The views of a scene show one set of named points, each view turned or mirrored, shifted and resized as a whole, with a little noise and some points left out.
In the rows, zero is written as 128.

Scene 1
View 1
Q487: [141 129 130 140 123 132 129 139 140 146 132 117 101 124 148  94 145 130
 115 109 117 130 114 105 130]
Q559: [124 141 149 161 112  91 112 138 128 123 134 102  98 134 140  94 144 107
 111 106 113 134  98  61 111]
Q491: [152 118 128 120 126 142 141 124 148 151 137 116 108 126 144  91 145 137
 110 117 112 125 124 130 135]
Q539: [141 125 135 134 123 124 131 124 143 135 141 109 108 139 129  83 149 122
 110 112 110 128 118 105 122]
Q525: [138 126 143 138 120 116 124 130 141 141 137 111 107 127 148  96 142 127
 111 115 113 131 111  99 124]
Q892: [147 117 137 124 123 130 138 113 149 140 146 108 115 140 126  85 151 130
 108 119 106 125 125 123 126]
Q20: [136 112 175 125 119  87 121 132 146 160 134 110 123 105 185 127 124 146
 109 134 112 124  99 111 134]
Q300: [145 110 153 117 122 114 132 101 153 134 150 100 127 144 124  84 148 129
 105 126 100 125 126 124 119]
Q523: [122 142 156 160 113  89 107 157 127 143 123 111  96 112 178 119 130 121
 112 107 124 134  88  62 124]
Q325: [128 130 167 145 114  84 110 149 134 150 127 112 109 105 182 125 124 132
 112 120 119 131  91  82 128]
Q180: [122 131 168 149 110  77 110 131 133 127 138  98 113 132 146 103 137 113
 108 118 110 131  96  65 110]
Q931: [144 124 132 130 123 132 134 131 143 150 135 118 105 124 151  97 143 134
 113 114 116 127 116 117 132]
Q972: [141 114 158 126 120 103 128 115 147 140 145 103 121 131 139  97 142 128
 107 127 105 125 116 111 121]
Q760: [123 139 147 160 114  96 113 141 128 125 134 106  96 134 142  94 145 110
 114 103 115 133  98  64 114]
Q856: [133 119 168 131 117  84 119 118 143 136 145  99 123 130 145 101 138 123
 106 127 105 127 107  95 117]
Q38: [125 135 154 151 113  91 113 132 132 125 138 104 107 135 139  93 145 112
 111 112 112 131 100  69 111]
Q517: [145 117 149 124 123 121 131 130 148 158 133 117 114 113 164 108 137 140
 110 121 115 124 112 120 135]
Q416: [139 112 164 119 120 100 127 118 150 150 140 107 127 119 157 110 132 139
 107 131 106 125 111 116 128]
Q337: [147 111 154 115 123 115 133 116 150 150 141 108 124 125 148  98 140 137
 106 129 109 126 119 125 129]
Q493: [131 122 166 137 117  89 116 138 141 149 132 111 116 111 171 117 128 133
 109 123 113 128 100  94 127]
Q412: [141 112 153 122 120 107 130 109 151 138 148 103 126 138 131  90 143 128
 105 128 102 126 120 116 121]
Q826: [158 116 113 114 134 167 151 122 151 160 138 122 107 127 142  84 152 148
 116 114 116 123 136 151 142]
View 2
Q487: [120 180 164 118 127 159 123 143  93 143 132 142 120 131 134 154 117 127
 102 151 126 145 141 113 170]
Q972: [135 163 165 112 115 143 134 156  79 144 127 142 116 119 117 145 119 147
 115 158 110 135 137 117 129]
Q491: [124 168 179 128 128 160 125 144  87 150 129 150 119 110 117 135 131 135
  97 172 128 143 132 108 173]
Q20: [130 180 145 101 167 149 150 160  85 126 112 156 100  97 124 158 105 150
 107 153 116 121 147 124 120]
Q931: [121 176 168 119 131 158 125 145  89 145 131 143 116 118 128 146 120 134
  97 160 129 142 137 110 170]
Q300: [141 151 175 117 102 136 132 160  74 150 124 141 119 113 104 134 127 151
 121 166 108 136 130 118 123]
Q337: [131 164 172 117 131 149 135 154  82 145 121 149 113 104 110 137 125 147
 108 168 116 135 133 116 139]
Q559: [127 189 142 100 101 144 122 152  89 133 139 124 123 166 149 178 101 131
 123 123 111 145 152 122 140]
Q523: [120 204 128  94 148 154 131 151  92 120 130 140 108 148 157 187  91 131
 112 118 119 136 162 125 142]
Q760: [124 190 145 102 102 148 122 149  89 132 139 128 124 163 149 177 101 128
 120 123 115 144 151 121 144]
Q412: [137 158 172 116 105 141 131 156  77 147 126 139 121 121 113 140 124 145
 117 162 108 140 133 116 131]
Q325: [124 197 132  97 159 154 141 154  90 124 121 147 103 125 145 178  96 141
 110 132 117 129 157 126 133]
Q38: [128 180 147 101  98 144 123 152  85 136 135 129 124 157 141 172 105 133
 125 130 108 142 149 121 135]
Q856: [137 169 152 104 113 137 134 161  79 137 126 140 114 129 125 156 110 147
 123 144 106 136 144 122 116]
Q539: [126 168 172 118 101 150 120 147  86 149 136 138 125 133 123 148 122 132
 109 156 119 149 137 112 158]
Q493: [128 186 142 101 148 151 140 157  86 129 122 147 107 121 134 164 106 145
 113 141 114 129 151 123 127]
Q892: [130 159 179 124 102 148 124 149  83 153 132 142 124 121 112 135 129 137
 110 168 118 145 132 109 155]
Q416: [134 173 157 106 146 146 145 160  78 136 117 151 106 103 118 148 111 153
 112 158 112 125 142 120 121]
Q517: [123 178 164 116 147 159 137 149  87 139 120 152 110 107 123 144 118 142
 101 162 126 134 140 116 155]
View 3
Q412: [132 121 160 148 128 113 146  93 124 120 168 103 143 109 152 160 144 102
 140 111 126 105 140 132 108]
Q931: [102  87 129 126 138 112 156  97 122 118 168 128 123  86 130 163 137  98
 141  85 138 118 147 136 107]
Q760: [ 85  97 124 144 167 147 155 149 121 141 204 125 135 128 146 159 129 109
 125 121 135 133 161  97 138]
Q416: [115 109 174 125 129 124 141 105 106 157 153 100 131  75 139 161 144 135
 139 104 152  88 129 125 111]
Q38: [ 96 108 137 147 159 143 153 143 121 141 200 115 141 127 150 156 131 114
 126 125 134 126 157 100 133]
Q892: [129 110 140 144 129 104 155  86 130 103 170 115 137 107 147 160 141  84
 143 100 122 115 145 141 105]
Q337: [126 109 159 133 125 110 147  85 118 129 157 107 134  83 141 162 142 109
 145  97 136  98 136 140 102]
Q826: [121  82 118 119 122  81 159  57 129  82 149 136 115  69 126 166 140  72
 156  61 127 114 146 167  83]
Q523: [ 68  78 132 123 170 158 153 160 106 171 190 125 123  97 125 162 126 140
 125 107 157 119 153  91 135]
Q517: [106  88 147 118 131 116 149  97 114 137 156 117 121  69 127 164 139 117
 142  86 145 100 137 136 106]
Q20: [102 100 176 120 134 135 141 111  99 173 148 103 124  64 128 164 143 148
 137  98 161  86 128 118 110]
Q180: [ 97 111 152 148 161 151 147 149 115 161 196 108 145 122 154 156 134 129
 124 132 142 116 151  93 137]
Q525: [106  96 136 135 145 123 152 112 118 129 177 121 130  99 139 159 134 106
 138 101 136 118 148 124 116]
Q539: [113 103 131 144 141 114 156 104 127 109 182 122 136 112 147 163 135  88
 139 104 124 124 153 130 114]
Q325: [ 79  84 150 119 158 152 146 143 103 179 173 117 122  79 127 159 132 151
 132 103 161 101 142 102 130]
Q493: [ 95  99 158 127 145 142 144 130 104 166 167 108 129  83 131 162 136 138
 133 107 153 100 138 111 121]
Q559: [ 86  99 127 145 168 149 154 153 120 144 207 120 138 131 149 156 127 112
 124 127 134 132 161  96 138]
Q491: [116  91 131 126 129 102 154  81 126 103 160 126 124  82 131 163 138  89
 149  80 130 112 143 147 100]
Q856: [118 122 167 146 140 131 145 120 117 147 179  97 144 110 154 159 141 124
 132 122 138 101 143 111 123]
View 4
Q523: [161 118  66 125 147 139 164  71 100 145 182 103 100 146 151  74 132  90
 101 105  82 135 171 108  96]
Q325: [133 141  71 110 134 148 172  82  96 147 189 115  99 135 153  91 147  93
  99 112 113 121 177 108  89]
Q517: [102 126 103 122 119 177 136 143 107 146 159 126 119 140 155 140 129  97
  85 135 153 110 188  99 109]
Q20: [ 99 161  87 102 115 158 179 109  89 152 191 129 103 120 153 113 158  99
  89 127 162 105 191 107 100]
Q826: [ 91  89 136 143 115 209  90 206 130 144 118 128 145 167 153 185  95  87
  74 159 168 107 196  89 119]
Q487: [140  97 103 128 130 162 122 140 134 143 135 113 135 133 148 130 108 103
  89 139 127 139 172  95 116]
Q38: [174 104  81 120 146 125 145  96 140 140 142 102 128 101 145  89 113 116
  99 131 109 161 150 101 119]
Q493: [125 140  81 109 126 150 165 100 102 148 178 120 108 118 149 104 142 100
  94 122 135 120 175 108 101]
Q525: [135 107  98 125 133 159 131 135 130 142 143 112 132 126 148 124 111 103
  89 138 133 136 170 101 117]
Q892: [124 102 117 123 123 167 115 168 148 143 121 117 148 111 142 150 101 113
  83 153 167 139 169  95 133]
Q972: [124 126 100 108 121 149 143 140 134 145 142 120 135  93 146 130 121 122
  86 149 170 135 163 101 126]
Q337: [102 130 110 112 117 166 139 152 124 148 149 128 132 108 146 145 128 112
  83 150 180 118 176  99 122]
Q180: [168 120  73 108 142 119 163  84 134 143 161 106 122  92 145  81 127 122
 100 127 113 157 151 107 118]
Q412: [135 110 105 116 126 148 128 146 151 143 131 114 143  93 145 133 110 122
  87 152 165 146 159  99 133]
Q559: [182  97  73 122 154 124 143  87 141 138 149  97 126 114 146  84 111 115
  99 127  90 167 148 103 118]
Q300: [121 118 114 109 116 152 126 163 153 144 123 123 150  81 143 145 111 129
  82 165 189 144 162  96 139]
Q856: [136 134  91 101 128 134 158 116 133 143 155 119 127  82 144 110 133 126
  94 140 157 147 157 100 124]

Which points are out of place in each view (at most two, in the order of its rows)? Write - if all are in place.
view 1 => Q416
view 2 => Q300
view 3 => -
view 4 => Q487, Q412

Scene 2
View 1
Q360: [142 135 101 162 149  85 113 114 101 125 137 113 114 122 121 126 100 140
 129 157 111 147 124 102 134]
Q85: [169 135 100 162 141  94  98 142 116 125 132 127 105 138 133 118 126 144
 146 139 118 135 150  94 117]
Q259: [136 136  99 179 139 100 120 142 103  99 127 139 123 140 100 140  96 127
 141 161 119 147 101  82 118]
Q217: [126 135 104 153 161  69 120  89  87 136 146  94 110  99 123 119  87 144
 107 162 106 157 113 112 150]
Q648: [141 126 104 168 139 105 102 159 108 113 130 137 107 141 108 135 112 134
 133 146 115 135 117  79 103]
Q611: [116  78 112 155 135 123  49 227 115 136 124 159  68 150 107 152 127 130
  87 113 110 109 121  56  40]
Q220: [147 155 100 164 157  74 132  88  93 119 139 101 127 112 119 119  87 142
 137 172 114 162 117 113 161]
Q549: [193 163  95 171 140  91 125 117 119 110 134 119 131 146 136 108 124 148
 175 154 121 145 157  99 145]
Q692: [161 133 104 150 150  85  95 122 109 140 143 106 100 123 141 113 122 153
 128 142 112 135 154 106 127]
Q960: [ 70  75 116 153 150 102  69 187  90 140 131 142  71 116  84 164  90 121
  61 137 104 130  75  67  62]
Q28: [127  89 110 157 130 125  55 220 117 128 123 159  79 153 108 149 127 132
 104 116 114 113 120  56  51]
Q615: [180 151  97 173 137 100 113 134 118 109 128 128 122 148 134 117 123 142
 166 150 120 140 149  92 129]
View 2
Q960: [162 157  92 124  72 126 123 120 137 130  15 146 177 154 118 173 152  62
 127  86 179 113 131 141 138]
Q360: [134 140 105 113  91 141 124 139 135 150 104 172 154 121 110 139 119 162
 117 169 160 122 117 138 111]
Q259: [120 133 118 111  89 126 135 143 149 137  85 174 176 132 104 139 118 152
 112 133 164 108 119 139 114]
Q28: [135 157 116 102 109 153 122 136 133 105  30 119 203 121  95 146 133  77
 125  75 164  82 124 136 112]
Q692: [154 151 101 105 113 168 113 135 116 142  99 136 157  96 101 132 119 141
 128 174 150 116 117 136 102]
Q85: [135 146 113 102 116 163 122 143 129 132  94 142 171 102  94 128 114 146
 125 153 152 103 120 135  97]
Q648: [130 142 113 108 101 143 129 139 139 127  76 153 180 120  99 138 123 131
 119 126 162 101 119 136 110]
Q549: [121 136 118  98 118 161 123 148 134 136 128 160 165  94  92 115 101 184
 118 177 143 108 114 133  88]
Q217: [151 139  93 120  82 140 116 133 127 159 107 175 140 124 114 142 123 161
 120 191 160 135 118 139 118]
Q220: [142 136 100 117  85 136 123 137 133 160 118 183 141 121 113 136 114 176
 118 193 159 134 117 140 114]
View 3
Q549: [167 137 154 150 129 131 135 158 126 162  90 159 117 116 133 164 132 116
 131 134 163 138 123 124 122]
Q615: [159 133 145 149 120 131 130 156 126 157 102 159 117 129 141 157 121 106
 131 128 159 139 127 121 124]
Q648: [136 116 125 148 107 133 132 149 124 144 119 156 126 148 149 142  98  73
 143 118 150 145 122 133 135]
Q360: [138 113 138 152 126 118 138 154 122 150  95 156 131 118 139 163 120  89
 153 143 159 144 108 156 140]
Q220: [138 109 143 153 136 112 144 158 119 150  80 154 134 104 132 173 133  98
 158 156 162 139 102 171 142]
Q85: [151 131 133 150 127 137 136 151 128 155 103 150 112 142 145 141 113  90
 129 131 147 134 119 126 131]
Q611: [121 111  94 147  92 157 129 132 129 138 147 144 109 199 176  93  61  32
 131 103 119 137 125 113 143]
Q28: [130 118 103 143  93 156 126 137 128 142 146 148 112 193 170 103  67  44
 132 100 126 141 130 112 137]
Q217: [132 108 136 155 138 114 146 152 122 149  81 148 131 110 133 163 127  90
 160 158 156 136  96 176 147]
Q692: [152 128 129 159 142 138 142 149 128 160  91 144 108 136 144 139 121  90
 134 151 139 123 106 140 139]
View 4
Q259: [ 83 154 111  93 132 153 102 116 137  99 157 144 164  88 140  67 105 152
 122 127 138 121 133 156 120]
Q692: [ 90 179 150 122 126 123  88 129 126 150 138 123 143 119 133  72 107 136
  87 123 125 147 141 118 109]
Q615: [ 92 201 138 131 136 141  88 130 133 102 149 155 142  92 161  81  94 133
 112 109 146 149 140 155 129]
Q360: [ 83 162 139  92 126 134  94 118 140 132 149 126 156  97 152  71  92 151
 101 119 141 133 145 138 111]
Q217: [ 82 152 152  82 122 123  91 114 139 161 147 108 152 111 152  65  91 158
  92 120 139 132 151 126  99]
Q220: [ 82 156 159  77 123 123  91 110 146 152 150 113 152  95 165  67  83 160
  96 111 149 135 159 136 107]
Q611: [ 93 162  64 161 139 167 117 150  94  70 138 168 174 137  45  74 174 103
 118 165  80 123  87 131 122]
Q28: [ 97 168  72 156 137 167 110 144 102  64 142 170 169 126  62  79 167 105
 121 156  92 126  92 140 122]
Q549: [ 92 205 154 125 133 131  85 129 144 116 149 151 132  88 178  80  78 140
 101 102 155 154 152 156 128]
Q960: [ 83 111  68 103 127 159 121 125 104 107 142 128 192 139  44  59 173 131
 113 173  80 100  93 117  99]
View 5
Q360: [126 134 107 106 129 110 125 148 116 142 141 137 108 127 128 151 145 111
 138 118 114 128 114 138 126]
Q615: [120 139  97 110 150 114 137 137 129 128 144 144 114 145 133 151 151 101
 132 116 134 124 128 142 120]
Q85: [119 144 102 122 139 106 132 136 124 133 139 145 113 142 140 157 145 110
 127 112 142 124 128 139 124]
Q648: [118 144 111 119 126 116 142 135 127 135 139 141 113 139 148 163 153 125
 123 112 132 133 108 135 126]
Q549: [121 135  87  97 165 114 132 144 126 127 151 145 113 146 120 142 148  87
 141 124 125 116 136 144 117]
Q611: [108 158 128 152 107 116 152 119 136 134 123 143 121 146 181 183 155 154
 101  94 169 143 101 130 133]
Q960: [118 147 138 143  82 114 138 133 119 151 123 133 112 124 171 181 153 160
 110  99 138 147  81 126 140]
Q217: [132 129 106 110 123 103 114 154 104 152 144 136 103 119 123 150 140 110
 142 118 108 123 115 139 130]
Q692: [123 137 102 128 134  98 115 142 112 143 136 143 114 135 135 157 136 109
 132 109 141 121 132 137 128]
Q259: [121 138 110 104 125 124 144 140 128 135 143 136 109 133 139 156 159 120
 130 119 116 135 100 137 123]
Q220: [132 131 101 102 129 107 117 155 106 147 145 136 104 122 120 147 141 105
 145 123 104 122 117 140 127]

Which points are out of place in each view (at most two, in the order of its rows)? Write - if all are in place.
view 1 => Q360, Q217
view 2 => -
view 3 => -
view 4 => Q692
view 5 => Q549

Scene 3
View 1
Q74: [102 120 109 110 122 145 117 154  89 135 108  73 112 159 103 124 103 103
 142 178 129 151 128 139 117]
Q125: [102 120 113  71 102 145 103 139 137 156 103 110  86 105  81  93 103 117
 160 188 160 145  84 119 132]
Q847: [102 126 125 105 127 133 122 171  64 158 126  85 139 198 128 129  85 121
 113 187 134 180 129 137 117]
Q954: [101 120 109 112 113 138 112 155  80 120  80  71 104 169 109 130  91 104
 163 178 116 164 137 170 116]
Q473: [101 118 108 105 117 143 115 147  96 130  89  80  99 149  98 119 101 105
 160 182 130 153 122 147 119]
Q362: [102 115 106  89 124 157 115 139 133 155 134 100  96 105  63  94 124  97
 142 180 157 123  93 101 123]
Q959: [ 97 123 112  92  91 124  98 149  93 125  48  90  82 154 119 125  72 130
 189 191 130 179 120 177 125]
Q263: [ 98 117 105 119 123 145 116 149  82 118  86  67 107 164  99 128 101  95
 158 174 118 152 138 157 117]
Q737: [101 117 106 137 144 157 132 156  70 120 127  55 130 179  95 133 122  80
 123 168 113 137 150 140 110]
Q552: [102 127 130  95 118 131 114 167  76 156 112  90 128 186 123 122  84 127
 126 192 138 182 119 139 122]
Q414: [ 98 119 113  53  82 130  90 128 155 152  70 122  59  86  81  89  89 130
 191 197 166 151  72 132 140]
Q588: [107 136 164  24 102 113 101 178 123 241 168 164 138 155 123  77  62 183
  85 221 204 201  43  73 143]
View 2
Q414: [186 123 103 108  96 149 151 120 131 105 119 149  79 163 130 151 156 132
 131  88 167 100 101 137 139]
Q847: [109 107 155 112 138 126 119  93 121  95 145 148 130 158 164 113 100 174
 120 181 109  68 138 137  94]
Q74: [138 115 134 114 117 144 127 113 118  95 119 140  98 161 169 111 109 153
 133 160 104  70 125 126  94]
Q362: [160 119  80 117 123 146 156 134 120 103 101 148 101 169 135 113 123 144
 145 142 117 116 111 116  92]
Q954: [147 115 145 112 107 147 120 112 120  91 116 139  84 161 175 117 113 149
 131 151 114  54 126 129 105]
Q125: [167 119  99 115 110 144 150 122 125 103 119 149  96 164 135 132 136 140
 134 118 142 108 107 130 113]
Q473: [157 116 125 114 105 150 130 121 120  92 107 141  82 163 166 115 118 142
 137 147 111  70 118 123 101]
Q959: [155 117 157 107  98 145 119 100 126  94 130 142  83 157 168 137 130 145
 125 126 140  50 121 142 126]
Q588: [114 110  98 106 163  96 162  83 134 122 187 165 183 163  85 150 129 191
 102 137 184 155 116 167 124]
Q737: [126 112 138 119 126 149 123 122 110  88 105 135  96 164 184  92  93 154
 144 190  75  62 134 111  70]
View 3
Q588: [130 191 111 134 125 135  52 155 122 155 131 160  83 170 148 130 142  65
 134 110 162 151 154  62 115]
Q263: [120 136 118 151 130 107 106 136 137 134 142 136 158 116 101 122 125 135
 145 129 123 104 119 130 175]
Q473: [116 146 113 146 132 116 101 136 140 134 144 135 148 123 103 121 129 127
 142 129 133 110 126 130 167]
Q737: [127 124 134 149 121  97 107 136 130 133 135 129 154 112 107 127 143 136
 155 122 103 120 106 111 182]
Q414: [101 178  82 134 142 152 103 132 154 137 153 130 127 148  96 113 132 104
 121 141 172 124 156 144 147]
Q959: [112 156 105 154 137 120  91 137 138 136 146 146 153 127 105 116 109 120
 136 127 153  92 137 137 156]
Q954: [118 141 117 155 130 106  98 136 134 133 142 143 159 116 104 121 116 131
 142 126 131  95 122 133 170]
Q552: [128 148 126 152 126 105  81 146 125 140 136 152 141 129 123 127 123 117
 147 115 131 107 125 104 156]
Q74: [121 140 119 146 127 109 100 136 133 135 139 134 146 123 108 124 133 126
 144 125 122 114 120 119 169]
Q125: [111 166  98 133 136 139 102 134 149 138 148 125 127 144 102 118 146 108
 131 135 151 133 143 126 154]
Q362: [114 156 107 127 130 136 111 132 147 137 141 112 124 139 101 120 163 113
 136 136 131 151 131 116 166]
Q847: [133 143 131 154 123  97  80 147 120 141 131 153 141 126 128 130 125 118
 151 112 121 109 118  95 159]
View 4
Q847: [139 144 160 138 134 130 129 153 121 135 119 120 110 132 129 124 155 141
 105 118 116 134 127 119 124]
Q473: [124 150 147 124 134 127 118 127 117 125 147 128 125 135 142 128 139 147
 113 133 103 128 118 123 122]
Q959: [117 155 152 123 150 137 125 133 113 132 144 139 132 136 140 129 132 151
 107 132 101 109 109 124 132]
Q74: [129 147 148 128 129 126 118 134 117 125 142 123 119 135 139 124 146 142
 112 129 107 137 122 121 120]
Q263: [125 151 150 134 132 119 124 126 116 127 147 123 127 137 143 127 143 146
 116 125  98 137 116 113 124]
Q954: [124 153 151 134 138 123 126 129 114 132 145 127 131 138 144 127 141 148
 112 124  98 129 112 112 128]
Q125: [117 142 141 102 136 141 101 124 115 115 146 141 114 134 138 131 132 141
 109 154 116 118 127 152 116]
Q588: [137 128 158  99 149 174 107 177 120 128  99 147  83 120 102 125 149 134
  88 145 156 104 148 176 117]
Q552: [134 146 157 132 140 135 126 149 119 133 126 126 116 134 128 125 150 143
 104 121 114 129 125 124 125]
Q414: [106 147 141  92 149 149 101 119 110 118 153 154 122 132 140 134 120 147
 107 161 111  98 119 158 122]
Q737: [136 144 147 140 119 109 121 128 121 121 142 110 115 138 144 122 155 140
 118 122 104 159 123 108 117]
Q362: [121 134 132  98 122 132  95 115 118 103 154 134 108 133 143 128 136 136
 115 160 118 138 129 152 109]

Which points are out of place in each view (at most two, in the order of its rows)? Write - if all are in place.
view 1 => Q959
view 2 => Q954, Q473
view 3 => -
view 4 => Q362
